Points on a hilly landscape, in no order, each with its height.
A ball rolls from a point to the lowest of its 2 nearest points, and stops where none of them is lower. Distance is the straight distance between rows; heights are no part of it.
z745 height 320: [ 99 158 150 124 107 143 150 111  82  91  92 134 142  97  89 131 129 155
 176 177 111  51 106  95 147 163  85  71 131 138 162 163 100 112 127 103
 156 115 121  78  70 109 136 142 173]
z613 height 259: [142 108  84 105  82  74  56 162 136 135 103 159 125 188 161 105 134 155
 114 107 149 162 104 137 121  97 159 169 155 155 166 119 128 158  81 128
  89 147 132 110 151 141 125 124 108]
z812 height 181: [197 174  47 121 109 102 121 130 115 121  77 130 112 143 101 129 117 131
 165  72 105 180 117 134  21 114 191 112 123 171 168 121  81 180 141 133
 102 143 151 129 131 169 163  92 177]
z37 height 252: [101 107 159  78 117 100 127 121 141 156 112 152 111 135  70 133 128 138
  89 113 155 120 121 174 168 149 194 188 184 133 107 128 125  91 130 102
 126 192  89 153 151 185 112 116  77]
z691 height 549: [138 148  97 119  46  60  92 182 117 126 124 158 122 125 100 133 136 143
 178  99 119 120  73 136 143 123 135 144 124 209 135 149  92 107  96 146
 104 118 107  88 132 174 102 117 142]
z45 height 582: [191 140  65 154 127  86 115 162 100 140  79 124 168 125 173  63 123 126
 170 110 135 172 107 114  86 129 143 117 101 146 155  68 103 164 106 154
 120 151 167  90 130 139 183  90 208]
z887 height 287: [ 87 152 174 121 118 128 146 109  79  95 116 157 119  99  66 128  87 162
 158 176 135 101 104 118 167 146  95  79 117 139 171 139 112  88 146 103
 145 115 108  81  94 125 135 117 188]
z342 height 360: [117 125 111 175 141 170 135 145 110  84 145 119 115 117 149 148 159 136
 142 114  90 117 128 103 124 130  84  83  83 140 133 113 132 129 133 153
 142 132 134 101 147  84 127 154 125]
z246 height 331: [105 106 184 138 149 154 200  87 144 122 184 101  95  57  75 170  82 147
  97  99 131 108 168 113 198 109 105 116 107  93  46 131 179 124 131 101
 130  77 111 142 155 136 124 103 124]
z912 height 602: [133 104 113 110 196  66 156 148 155 122 187 131 174 131 154 107 146  76
 185 134  89 175 153 130 110 136 161 141  77 122 107 158  98 141 167 149
  90 105 153 125 136 144 169 107 151]
z629 height 653: [140 101 126 166 184 142 110 132 165 189 109  82 129 115 161 101 101 118
  67 174 221 141 194 115 169 151 157 135 181  82 110 118 150 122 180 129
 162  88 128 141 109 110 140 105 149]
z807 height 213: [100 133 135 130 136 159 157  76 106 143 178  75 155  87 109 122 181 129
 134 118  91  50  91  84 129 133  47  76 116 153 117 142 175  98  65 105
 151 100  97 108 129  88  85 119 135]
z508 height 355: [105 109 182 131 152 156 190  90 144 133 174 120 106  73  69 159  94 125
 104 134 139  97 138 113 178 134 109 112 126  85  89 148 168 123 156 100
 127  74 113 148 118 107 127 102 107]
z546 height 584: [105 120 108 144  89 119 102 147  92 138 119 106  85 136 116 141 144 172
  90 127  85 141 125 132 146 132  85 140  95 175 164 116 135 102  81 161
 150 161  99 128 190 132  86 170  90]
z669 height 269: [135 137 100 186 125 132 126 144 120 128  84 107 149 156 157 112 153 141
 123 129  86  79 131  95  85 167  59  33 144 120 151 103 166 160  85  89
 133 114 170  64 113  62 149 149 155]
z490 height 318: [120 114 148 132 108 149  64  86 124 163  56 133  96 159 149 103 112 171
  51 133 144 138 145 157 142 139 165 138 142 137 134 104 138 123  82 120
 124 145 113 145 134  77 101 151  95]
z653 height 195: [127 133 172 108 160 144  90 125 147 162 115 162 138 151 163  89  90 127
  97 173 194 151 147 132 141 143 184 117 168  91 132 138 135 111 159 100
 110 113 118 152 111 113 120 111 125]
z215 height 283: [163 160 104 164 112 157 132 127 157 103  65  99 136 139 198 121 163 150
 105 162 108  97 171 120 108 122 110 141 160  95 171 132 115 153 109 146
 184 151 157 163 116  38 140 164 142]
z477 height 386: [ 98 164 173 160  87 156  95 138  86 131  71 166 117 132 119  98  80 201
 115 160  87  86 142 118 102 171  91 103 149 139 176 159 104 120  79 112
 131  99 123  86 101  87 110 154 148]
z675 height 171: [130 167 146  60  95 123 171  79 119  97 156 153 148 143 119 132 162  65
 220 128 135  95  79 131 118  98 156 140 125 146  79 141 128 109 160 127
 130 149 143 166  86 170 154 101 160]
z519 height 245: [130 142 208  93 170 113 149 140 141 137 171 186 146 158 125  75  70 144
 122 153 176 167 123 141 145 164 173 143 169  84 113 150 125 103 176  90
  95 111 111 124 141 172 121 100 160]
z799 height 212: [191 173  61 110  96 115 128 134 127 103  61 139  92 163 144 130 134 157
 147 101  89 182 138 145  52 112 128 120 131 163 176 107  85 163 114 151
 132 154 161 137 129 155 164 102 171]
z58 height 563: [177 163  83 115  56  86 130 170 114 122 113 141 110 131 104 147 142 136
 205 101 101 119  83 141 108 135 137 137 138 212 126 136  87 122 110 138
 125 138 131 107 135 180 137 117 177]
z323 height 118: [114 135 136 163 163 164 156 105 146 156 119  88 180 149 128 149 136 102
  95 160 112  79 122 118 107 133 101  98 167  62 155 133 157 139 147  95
 138 114 156 154 108  65 153 207  99]
z288 height 393: [ 95  93 141  73 150  72 162 120 144 148 182 142 131 112  98 139 139  95
 144 145 143 143 149 136 142 111 155 184 142 111  88 168 119 130 186 128
 113 160 131 166 126 178 109 113  82]
z631 height 358: [131 150 148 115 111 171 118 114 104 124 137 139 110 160 147 120 153 129
 139 118 120 102  83 134 121 129 142 116 119 146 109 136 133 121 105 143
  87 111 130 120  94 141 107 134 102]
z169 height 390: [145 141  90  54 113 175 133  87 128  88 146 115  67 185 131 122 164 119
 128  56 116 134  86 156  52  94 168 130 141 146  89 104 164 140 100 140
  97 131 137 149 125 184 128  87 108]
z931 height 533: [149 137 120 138  99 101  70 132 102 150 115 175 155 169 164  84  97 145
 124  99 158 142  78 120  90 101 165 118 109 130 118  91 135 135 103 121
  64 111 141  87 115 157 128 114 124]
z617 height 403: [138 100 112 180 137 149 118 122 145 131 146 104 145 139 166 127 157 109
 102 104 122  97 121  92 119 127  82  62 115 121 131  95 188 167 115 113
 107  82 173  98 116  49 134 127 123]
z503 height 575: [104 112 137 159 113 136 117 144  98 131 113 122  90 120  98 159 120 157
  87 150 107 145 141 143 148 124  99 142 102 147 154 110 123 109 129 142
 154 167 101 145 171 125  97 176  99]
z847 height 308: [138 139 126 158 113 169 114 129 138 119  94 102 128 136 176 150 158 138
  98 149 110 101 139 116 114 127 110 115 145 105 149 128 136 153 109 138
 152 140 137 151 115  47 114 175 106]
z136 height 323: [138  71 157 134 190 123 143 147 181 122 162 116 148 105 128 174  63 125
  97  90 147 194 230 133 170  99 118 162 137  86  73 101 112 125 142 116
 162 131 147 136 157 192 116 144 141]
z63 height 260: [140 126 102 108  50 112  83 158 135 126  85 164  99 194 145 125 117 191
 131 130  92 132 115 137 119 127 128 197 160 171 181 157  79 137  71 143
 126 148 130 127 157 148 123 163 110]
z942 height 309: [121 108 100  72 137 129 106 123 139 127 139 123 109 178 158 141 168 116
 134 112 142 137 113 145 116 105 189 184 152 104 111 121 131 151 134 126
 104 189 139 162 140 145 126 135  61]
z992 height 378: [169 145  99 161 106 161 125 123 140 119 112  86 113 153 182 136 184 130
  90  99 107 112 123 125  85 126  91  70 144 125 131  90 186 164  82 133
 136 116 169 125 110  55 128 117 148]
z563 height 196: [132 121 110 128 127 145  91 107 162 175 104  94 131 167 201  90 153 130
  84 163 208 100 114 134 121 134 178 135 174 110 144 127 150 161 113 107
 103 111 162 149  76  81 117 115 105]
z285 height 334: [119 149 131  88 100 166 107 103 120 116 115 130 101 188 155 122 157 146
 128 125 139  99  87 147 111 118 183 162 152 125 114 144 117 128  98 131
 108 157 119 157 112 147 118 156  77]
z257 height 235: [108 165 218 108 105 138 158  88 111 101 127 151 121 122  66 128  77 163
 123 182 150 102  89 140 192 145 126 112 140 117 152 138 139  77 136 101
 141 129  97 104 110 127 123 106 197]
z380 height 339: [128 108 167 125 131 139  85 116 126 162  67 144  94 152 115 121 107 165
  58 112 131 147 144 183 166 161 163 150 136 135 117  84 148 100  94 113
 123 165  90 139 172 128 104 152  93]
z890 height 644: [106  89 101 166 151 120 163 138 130  93 192 124 137  93 123 155 143 103
 169 105  89 151 142 125 144 115 105 117  50 143 112 119 116 138 159 159
 114 121 158 113 178 122 143 140 124]
z89 height 303: [ 86  95 150 159 142 146 171 107 127 117 193 107  95  56  71 167  82 146
 115  90 121 139 176 113 179 105  87 114  71 124  76 116 168 112 144 120
 121 104 123 124 191 148 123 125 129]
z371 height 288: [133 127 114  85 134 178 129  86 132 119 138  91  84 154 145 144 188 105
 127  86 136 105 102 148 112 103 169 190 137 103  63 117 159 163 117 148
 152 179 113 174 133 136 131 142  42]
z465 height 211: [147 200 130  64  81 137 163  71  99  90 115 137 116 139 117 133 169  74
 190 130 132 103  90 135  89  92 134 135 135 167 103 136 134 111 131 143
 182 155 120 179  85 162 162 119 156]
z585 height 637: [132 107 111 198 157 143 101 133 143 157  90  83 143 108 170 111 123 139
  67 185 197 127 189 106 152 126 128 130 152 109 169 118 128 136 160 137
 150 111 132 134 118  72 137 127 149]
z131 height 394: [104 146 165 131 156 161 132 112 155 149  86 109 123  87  97 156  98 118
  95 153 170  95 139 159 141 136 138 166 147  82  97 144 100 127 162 115
 198 152  83 181  90 120 117 160  70]
z466 height 40: [128 119 131 155 160 149 123 114 165 180 105  90 171 133 143 143 118 108
  77 173 153  97 148 118 128 131 124 104 170  75 164 125 151 135 154  92
 137 106 150 161  96  60 136 169 103]
z522 height 397: [111 133 142 155 157 175 116 111 185 147  99  84 169  96 103 182  92  89
  74  94 166  93 155 146 126 121 115 151 155  82  84 137 114 142 146 110
 196 127 103 173  86 112 122 180  55]
z78 height 276: [126 191 152 102  90 150 163  99  91  87  94 137 139 105 119 134 156 123
 193 176 108  63 100 106 132 137 104 110 137 146 134 155 107 111 119 131
 178 137 125 121  71 120 152 148 171]
z346 height 268: [107  74 137 153 144 149 138 113 140 127 175 114 123  83 108 178  91 123
  94  76 119 157 199 126 157  80 106 130  78 121  67 114 150 147 151 140
 108 125 144 134 175 155 111 141  88]
z869 height 291: [ 92 112 145 136 133 157 141  69  96 142 186  91 119  78  98 139 152 129
 114 113 109  98 121 101 169 104  82 125  70 157 100 122 174  96 116 144
 142 120  94 139 156 123  88 125 107]
z130 height 359: [136  96 167 112 168 131  92 135 155 163  81 136 115 140 133 135  99 147
  80 147 164 166 169 166 163 146 163 161 155  94 100  81 122 109 143  94
 151 170 112 152 155 140 109 134 106]
z59 height 350: [132 106 161 153 198 175 150 131 181  96 141 109 148  84 118 178  49 114
 103  99 170 158 221 115 171 110 115 154 148  61  95 116  92 107 142 115
 184 135 121 154 115 164 133 153 142]
z116 height 253: [118 108 137 110  67 107  78 152 131 149  72 172  96 168 107 113  97 186
  81 133 117 145 137 169 145 145 157 190 161 166 179 142  97 108  82 115
 133 155 102 141 172 140 117 155 100]
z87 height 304: [104  82 142 109 123 111 138 101 118 164 173 125  94 115  83 136 140 118
  99  96 110 139 135 152 173 117 134 151  93 151  92 122 172 110 128 146
 105 132 116 135 170 173  95 109  68]
z486 height 593: [156 132  87 153 137  94 103 159 103 123  94 139 159 150 192  88 140 129
 151 144 137 168 121 117 116 119 118 119  93 142 168  77 110 155 119 158
 118 141 161  98 131 114 162 115 172]
z255 height 568: [183 128  56 142 112  79 108 157 103 151  96 112 174 145 190  50 125 131
 155 113 174 157  90 115  64 125 175 156 128 123 123  94 116 159 121 149
  86 130 150  99 105 185 180  81 215]
z279 height 377: [149 124  92  77 100 128 111 130 130 104 152 126  93 195 140 123 167 121
 143  58 112 138  75 155  95 107 164 151 138 156 103 110 157 139  87 133
  76 136 138 118 149 184 124 108 106]
z398 height 315: [ 90 131 167 123 118 149 142  72  86 130 149 113 113  97  84 145 139 128
 114 154 123 104 107 111 174 116  98 128 101 144 125 132 158  92 129 138
 158 141  86 146 123 121  97 136 125]
z126 height 594: [111 130  83 151  84  99 136 186 106  99 130 118  99 119 120 159 163 147
 152 135  75 138 113 120 141 138  69 130  89 193 173 114 104 113 104 168
 165 160 125 110 179 132 114 162 131]
z482 height 209: [111 104 130  83 100  86  85 175 151 140 101 169 107 141 102 128 121 152
 102 134 151 149 139 167 151 136 183 193 196 144 155 160  98 107 120 105
 117 173  86 146 165 156 114 121  89]
z764 height 373: [124 100 166 148 177 184 139 113 185 124 125 109 142  82 102 180  67 111
  80  92 166 123 186 131 152 112 118 143 145  70  70 124 118 123 150 108
 176 123 119 167 103 138 121 146  87]
z625 height 232: [189 158  76 108  64 111 103 156 137 113  66 156  97 194 165 122 121 182
 151 109  90 158 131 132  81 123 114 166 150 165 175 117  89 162  82 146
 132 151 163 126 152 151 155 128 161]
z366 height 341: [ 90 158 184 112 106 153 143  69 106 139 125 110 132 101  78 136 132 115
 106 169 143  74  91 120 164 128 115 135 139 123 127 160 151 113 122 124
 170 134  73 159  88  97 105 142 117]
z242 height 146: [189 151  48  91  94  88 107 162 146  97  94 132  98 158 112 139 125 129
 172  59 116 155 103 157  28 106 176 136 163 170 141 130  92 167 136 127
  92 137 125 137 133 186 148  81 164]
z73 height 587: [149 127 110 121 168  96 170 156 134 103 152 141 151 126 125 123 157  77
 212 136  91 150 113 150 112 139 145 130  95 150 127 136  79 120 153 152
 106 135 161 121 121 157 163 106 161]
z190 height 440: [127  79  88 189 162 141 148 117 167 110 166 105 177 107 150 133 136  97
 114  99 134 101 172  72 140 114  92  69 101 107 135 118 168 165 144  94
  98  67 180  96 146  59 175 130 133]
z756 height 669: [ 60 110 146 123 126  92 151 105 101 123 185 132 117  89  54 126 101 134
 164 121 111 143 105 111 179 138  86  82  55 164 132 107 150  90 138 123
 138 100 131  94 164 135 131  95 161]
z29 height 292: [128 112 112 123  91 119  57  99 115 147  85 142 105 197 167  99 129 180
  73 123 149 148 112 144 129 110 163 151 131 154 147  97 140 147  70 132
 100 151 140 125 144 112 114 146  99]
z674 height 465: [ 99 125 128 134 149  83 159 153 115 103 129 150 134  91  91 151 133 110
 158 207 121 147 136 127 160 125 115 153 113 131 200 151  72  93 177 140
 147 148 114 129 127 154 139 150 161]
z273 height 479: [159 137 110  96 148 107 115 144 135 116 153 151 154 178 178 104 137  93
 187  94 136 152 109 144  70 120 181 135 121 124 100 123 115 147 146 116
  61 121 164 127 113 169 150  88 151]
z671 height 511: [123 108 116 101 107  55 108 204 136 110 136 171 113  99 109 132 128 112
 148 155 144 171 138 149 148 136 141 171 140 155 170 180  87 111 147 144
 116 148  84 126 135 147  92 112 131]
z873 height 415: [111 106 124 103 129  94 167 114 127 124 167 133 135 108 104 158 161  78
 168 159 136 126 124 133 154 101 130 188 109 120 109 149 117 129 183 147
 138 164 132 166 128 162 123 143  98]
z282 height 619: [134 118  87 168 181  89 126 181 124  91 129 134 168 121 138 119 146  98
 169 149  78 169 143 116 134 127 112 117  74 133 183 103  73 125 151 155
 136 136 142  89 160 123 164 133 168]
z39 height 449: [184 179  98 121 106 179 122 116  97 121 108 114  78 136 143 127 139 137
 141  67  96 139 111 129  51 142 133  61 110 164 112  91 143 156  89 145
 120 116 150 106 117 124 132  88 150]
z174 height 462: [186 158 100 110 125 150 124 126 118 109 113 142 108 162 156 116 135 110
 170  74 121 156 102 147  54 117 165  99 114 149 114  88 125 158 126 132
  88 125 165 120 110 150 148  82 157]
z626 height 172: [127 151 143 102 121 170 150  75  94 128 169  96 132 101 129 123 183 116
 159 119  97  71  80  98 133 127  81  91 102 170  93 130 162  99  76 136
 149 112 114 123 110 113 103 108 141]
z784 height 174: [107 147 140 154 151 168 170 104 116 140 117  93 166 168 132 132 155 118
 122 156  75  73 104 126  85 153  77  65 171  72 150 132 160 130 118  92
 131 109 161 120 101  81 161 199 114]
z434 height 311: [118 138 123 171 124 127  93 151 100 139  77 148 150 122 144  83  98 148
 124 134 121  92 117  84 102 163  78  35 129 126 166 108 146 152  88  95
 115  98 142  55  96  69 141 138 144]
z352 height 222: [150 120  73  91  94  62  62 199 145  97 125 166 125 161 160 122 144 138
 162  86 137 149  97 139 107 107 163 171 159 156 137 159 102 148  99 138
  77 141 100 106 140 150 115 104 121]
z179 height 606: [147 122  70 153 113  71 111 219 129 101 115 140 137 127 150 134 147 123
 165 112  89 176 119 129 129 131  95 121  87 167 184  95  93 150 113 169
 136 148 136  99 169 112 132 135 142]
z648 height 124: [125 123 146 121 151 152  98 118 167 176 108 121 144 141 160 122 118 109
  86 167 177 112 139 124 132 135 164 114 162  86 144 138 145 136 151 101
 120 115 135 164  89  75 114 133  88]
z480 height 234: [121  84 111 165 124 176 117 111 125 118 175  92 128 100 143 170 132 123
 103  60 111 139 178 104 149  84  97 124  63 133  79 107 161 161 139 154
 106 134 148 128 177 116 110 153  84]
z328 height 369: [ 95 171 170 114 126 146 170  90 140 139 125 113 151  99  83 142 128  90
 130 185 162  58  92 121 154 138 120 144 156  92 136 178 143 135 157 113
 176 122  98 168  66  93 134 156  95]
z844 height 302: [138  64 159 126 181 120 123 124 168 150 151 131 127 112 121 152  83 131
  83  95 147 179 209 143 160  92 135 151 129  97  49  94 147 139 154 113
 138 125 149 138 166 164 107 121 106]
z532 height 380: [ 97 126 110 160 137 165 135 128  98 111 173  95 109 110 134 126 162 144
 163  94  84 111 107  99 126 140  72  73  61 171 109 104 146 106 102 152
 144 118 131  90 160 110 111 132 120]
z312 height 343: [106 120 195 100 122 125 162  82 118 140 155 146 106 116  68 129 109 127
 112 153 146 128 113 146 191 134 137 141 123 125 105 131 155  93 152 122
 125 142 107 145 132 156 105 106 128]
z620 height 552: [161 112  74 126  92  45  68 171 117 159 120 154 187 157 180  72 103 133
 143 107 169 152  79 107  72 101 169 147 134 122 119 105 122 139 118 125
  74 121 135  95 115 176 149  94 171]
z411 height 189: [135  97 119 175 120 198  94 100 138 126 132  68 144 109 141 180 135 123
  66  60 127 115 171  97 140  94 103 126 114 117  81 113 158 161 114 142
 142 152 128 146 132  83  90 165  79]
z793 height 673: [123 143 164 126 125  91 116 190 116 134 120 197 156 131 109  99  71 147
 137 174 146 171 116 149 121 147 135 132 139 132 180 147  90  97 151 111
 109 112 105 100 135 180 143 119 169]
z301 height 674: [149 101 175 116 204 104 162 118 153 165 167 142 127 109 166  84  71 126
 103 143 178 181 193  92 164 133 150 130 145  61  58 113 178 156 165  95
 120  52 130 131 153 115 136 103 163]
z152 height 438: [178 197  80 106  84 181 104  93 107 119  85 100  73 147 149 135 138 180
 104  85  80 141 132 123  35 141 107  76 138 146 120 111 149 151  44 154
 130 118 133 120 118 123 117  90 152]
z402 height 332: [100  96 118 112 109  97 138 128 113 141 192 129 113 119 112 136 155 104
 148 101  96 142  97 141 155 125 113 133  67 175 103 125 148 122 122 156
  94 114 143 119 160 158 111 113  97]
z723 height 180: [124 158 217 121 137 134 163 124 122 114 151 186 128 134  85 101  68 167
 126 163 170 130  91 153 173 161 143 121 145 108 133 142 126  87 150  95
 101 102 109  96 123 157 126  93 171]
z688 height 263: [107 118 144 114 145 160 138  88 139 135 151 106 120 112 121 154 152  88
 136 117 157  95 131 132 142  96 153 182 120  94  54 145 136 155 162 143
 150 154 121 176 108 145 118 144  37]
z828 height 564: [108 117 150 114 123 134 117 132 116 141 103 144 107 134 114 141 118 143
 105 171 136 145 131 157 143 126 151 166 134 121 149 135 101 116 147 133
 137 172 106 164 134 139 114 160  83]
z759 height 357: [140 110  90  98  96 101 131 163 130 116 167 127 103 149 131 139 173  99
 170  83  95 152  84 159 125 127 127 148 104 173 115 125 130 133 113 156
  97 136 143 122 150 159 118 111 111]
z407 height 366: [113 111 192  71 142  80 181 102 149 148 176 152 114 117  67 124 103 119
 123 148 155 147 133 149 177 134 153 170 155 105  87 149 139 110 181  99
 122 156 122 153 139 182 101  93 131]
z124 height 631: [133  95  77 185 183 102 140 162 152  73 178 117 177  98 124 133 147  89
 171 101  75 167 169 115 141 112 116 122  55 138 150 111  87 134 163 153
 128 138 156  93 192 115 166 143 164]
z360 height 399: [114 147 168 132 173 155 183 119 164 153 128 107 146  89  64 156  86 106
 105 177 162  80 126 135 151 152 119 133 173  51 148 163 135 119 171  82
 173 106 100 170  86  96 146 152  98]
z33 height 335: [149 137 118 144 146 161 127 140 124  96 114 131 124 139 179 138 161 119
 140 144 115 129 130 120 123 115 123 113 107 118 148 114 116 141 141 153
 128 138 146 129 121  86 131 147 120]
z427 height 229: [141 101 126 146 145 185 119 101 155 127 138  91 145 107 145 177 135  99
 103  87 146 110 170 112 138  85 131 153 116  90  70 126 139 163 154 145
 142 139 140 164 115 109 111 157  56]
z83 height 665: [155  95 172 123 198 130 133 114 184 190 141 121 131 119 158  98  82 123
  85 144 200 152 187 103 175 147 160 130 171  67  58 106 172 145 159  88
 137  73 136 146 127 108 117  93 135]
z201 height 638: [120 106 137 102 161  40 142 178 140 137 186 180 168 108 103  98  91 102
 160 137 130 184 125 132 109 163 139 134 113 139 137 181 101 117 165 127
  96  99 116 105 122 168 136  92 162]
z326 height 353: [117 165 168 159 104 151  93 150  91 142  74 165 146 127 110  93  74 177
 115 142 108  80 119 112 102 170  93  53 148 127 171 139 127 136  92  85
 106  78 117  60  93  93 132 145 144]
z184 height 531: [129 126 131 162 185 163 123 132 146 118 114 114 146  94 133 154 108 112
 105 168 145 137 196  97 150 102 138 142 131  71 158 134  99 121 188 134
 154 133 111 151 122 105 130 158 122]
z610 height 574: [167 145  95 102 101  99 166 144 118 106 130 135 117 132 105 142 159  87
 208 108 103 136  92 163  92 123 144 126 127 189 121 128  88 116 138 147
 126 154 151 137 112 177 154 101 169]
z822 height 489: [116 127 109 118 106  68 138 191 120 110 123 162 134 109 111 148 144 113
 168 178 113 145 118 139 148 134 120 160 124 168 196 163  68 108 147 143
 131 146 116 124 123 157 122 137 147]
z192 height 428: [165 191 121 120  75 183 106 103 106 127  93 112  88 163 165 120 142 186
 120 109  75  99 120 128  72 151 112 118 153 140 113 142 130 129  16 149
 128 116 125 116 121 123 104 133 143]
z451 height 239: [153 182 122 104 105 165 181 100 100  87 111 128  98 114 132 134 174  98
 179 138 114  97  98 140  87 123 121 112 139 158 116 139 115 114 125 161
 167 146 135 150  85 135 158 122 147]
z647 height 333: [ 99 147 143 159  99 170 128 121 121 144  97  92 132 135 142 144 154 138
  85 152  76  85 117 122 103 160  97 113 168 106 142 158 141 139  78 123
 159 125 114 147 117  60 104 186  99]
z698 height 501: [121 113 133 114 149 100 114 143 121 136 159 170 147 152 150 110 123 104
 148 131 137 169 113 136 115 126 147 128  99 128 130 136 115 131 152 132
  74 120 145 118 128 151 128 115 111]
z736 height 607: [136 105  69 188 139  85 111 162  99 137 101 111 157 132 195  66 155 142
 111 167 163 177 139 113 138 116 111 149  97 133 182  89 110 151 131 182
 133 138 142 100 143 117 163 113 175]
z778 height 480: [114  91 106 177 187 151 154 127 147  81 165 130 149  81 114 146 107 106
 128 118 130 120 187  70 151 122 104  84 100  83 155 143 127 131 167  92
 114  70 133 101 146  78 159 136 130]
z624 height 256: [119 128 170  91 153  96  92 149 130 154 138 177 152 175 153  74  87 127
 109 161 182 182 148 138 124 144 188 142 176  92 130 148 131 100 173 100
 106 129 111 140 139 167 131 107 148]
z718 height 255: [ 80 111 131 168 143 174 141 101 109 134 184  77 119  82 102 126 152 145
 109 102  99  77 122  84 140 130  58  80  90 151 119 139 179  93  97 117
 143  99  87 101 154  85  84 131 112]
z527 height 518: [129 121 129 135 123 112  87 133 103 139 134 171 139 158 161  92 107 123
 123 118 141 164  98 124 122 115 134 103  87 140 132  93 145 138 116 141
  82 118 145  99 127 124 123 117 112]
z568 height 228: [155 161 132 137 124 170 148 129 116 141 112 101 141 154 141 129 158 113
 134 118  71  70 107 123  69 173  90  40 161 120 138 118 159 143  94  94
 114  96 166  91  91 100 156 141 137]
z101 height 550: [125 118 117 125 156 131 105 145 137 143  85 114 139 130 149 149 124 127
 111 181 143 157 189 131 142 104 159 178 132  92 161 122  84 123 179 142
 169 173 113 169 140 131 128 166 103]
z541 height 622: [136 106  81 214 162 132 107 141 116 138 118  82 146 112 189  85 150 138
  79 165 195 154 178 102 158 115 125 149 120 111 164 112 122 150 164 177
 131 116 134 113 132 103 153 117 157]
z649 height 376: [119 126 180 105 178 154 128 127 162 155  96 131 114 114 116 139  90 137
 101 160 174 136 155 160 155 151 161 164 155  70  94 117  97 105 170  99
 173 161  94 172 118 148 113 135  97]
z61 height 437: [111 153 137 115 118 115 169 110 107  92 122 144 140 108 112 146 160  94
 180 201 131 108 106 121 155 109 115 165 112 133 148 143 101 113 162 150
 170 170 125 156 108 140 143 165 137]
z400 height 351: [127 169 124 152  93 175 148 118 126 134 110  74 134 151 159 145 178 132
  96 135  57  90 119 134  62 157  79  95 184 100 127 146 162 139  51 131
 166 128 128 143 134  75 128 162 120]
z543 height 532: [119 128 122 108  66  49  88 184 129 109 132 185 110 101  87 117 118 142
 145 110 146 149  99 154 164 124 141 154 131 188 146 169 105  93 116 146
 105 128  79  99 136 155  82  98 136]
z967 height 413: [124 188 151 145  70 173 101 115  88 139  89 134 112 155 143 114 123 200
 126 139  73  75 124 119  92 162 109 129 155 147 132 166 103 113  40 136
 131 105 124 102 104 110 100 158 141]
z761 height 116: [121 138 143  85 100 141 161  82  98 119 171 131 134 129 118 136 166  94
 193 125 110 103  78 117 148 115 123 120  87 169  86 126 138 108 130 142
 126 125 141 134 105 151 130 107 145]
z644 height 188: [176 145  69  96  97  65  83 199 151  90 122 156 118 167 146 131 140 140
 192  75 131 121  93 148  69 108 172 166 175 155 121 153  85 145 121 116
  82 129 106 122 139 179 138  95 155]
z921 height 656: [105 126 154 110 133  58 153 155 118 126 163 182 153 107  71 124  94 119
 163 167 146 163 102 142 149 151 123 129 120 148 164 162  93  92 168 115
 110 116 123  99 117 175 129  98 180]
z81 height 364: [156 169 102 148  96 164 151 110 142 120  95  79 126 159 162 150 181 127
  81 118  74 109 138 141  42 134  86  74 180  93 143 119 177 149  77 128
 169 128 166 150 111  72 149 133 140]
z566 height 249: [157 145  92 152 119 150 124 123 161 148  80  77 131 156 215  99 174 150
  96 172 166  97 144 136 116 132 136 143 175 104 174 123 134 165 107 134
 146 122 175 157  90  64 137 130 145]
z801 height 508: [117 115 140 175 178 161 136 141 143 106 127 128 131  94 113 152 106 122
 104 157 137 112 168  96 146 131 100  90 136  80 176 137 131 117 167  98
 136  99 114 126 122  69 137 152 123]
z977 height 383: [119 126 189 117 166 160 171 114 155 140 152 141 115 101  92 133  89 121
 111 161 160 113 133 128 163 148 141 120 152  73 119 157 139 117 174 103
 122  99 109 157  97 106 119 109 100]
z249 height 278: [103  88 164  79 127 105 146  76 129 175 136 137 109 137  67 127 140 126
  86  80 136 114 131 166 186 143 186 172 152 150  86 122 179  88 114 125
 117 169  87 141 156 192 103  98  81]
z988 height 657: [ 59  92 118 153 156 110 167 113 110  99 191 130 125  80  84 139 117 126
 191 115 103 130 120 108 159 132  97  75  42 152 107 122 129 124 150 134
 130  88 149  93 157 120 149 119 143]
z308 height 620: [126  95 114  88 180  22 137 176 164 131 197 149 166 110 138 100 127  81
 154 129 105 184 165 116 107 156 153 152  94 140 120 197 107 136 172 143
  98 100 113 124 127 147 144 103 150]
z421 height 682: [ 82 136 146 135 114  98 125 119  92 153 171 135 143  99  65  87  93 138
 172  86 112 135  76 117 147 155 102  76  60 185 119 100 141  96 107 143
 105  90 133  69 149 167 126  94 139]

For each start below, name the point where the ball stops.
z617 -> z466
z59 -> z411
z360 -> z761
z649 -> z242
z169 -> z482
z45 -> z466
z273 -> z466
z508 -> z411
z179 -> z466
z793 -> z761
z671 -> z761
z285 -> z411
z745 -> z761

For each start below, name every point that the ball comes to, in order.
z342 -> z33 > z847 > z215 > z566 > z563 > z648 > z466
z921 -> z201 > z308 > z912 > z73 > z610 > z58 > z691 > z543 > z671 > z822 > z674 > z61 > z873 > z288 > z407 > z312 > z398 > z869 > z718 > z807 > z626 > z761
z486 -> z45 > z255 > z620 > z931 > z527 > z698 > z273 > z174 > z39 > z152 > z192 > z967 > z477 > z326 > z434 > z669 > z568 > z784 > z323 > z466
z764 -> z59 > z136 > z844 > z346 > z480 > z411
z184 -> z801 > z778 > z190 > z617 > z992 > z81 > z400 > z647 > z847 > z215 > z566 > z563 > z648 > z466
z988 -> z890 > z124 > z282 > z179 > z126 > z546 > z503 > z828 > z101 > z184 > z801 > z778 > z190 > z617 > z992 > z81 > z400 > z647 > z847 > z215 > z566 > z563 > z648 > z466
z131 -> z649 > z130 > z380 > z490 > z29 > z613 > z352 > z644 > z242
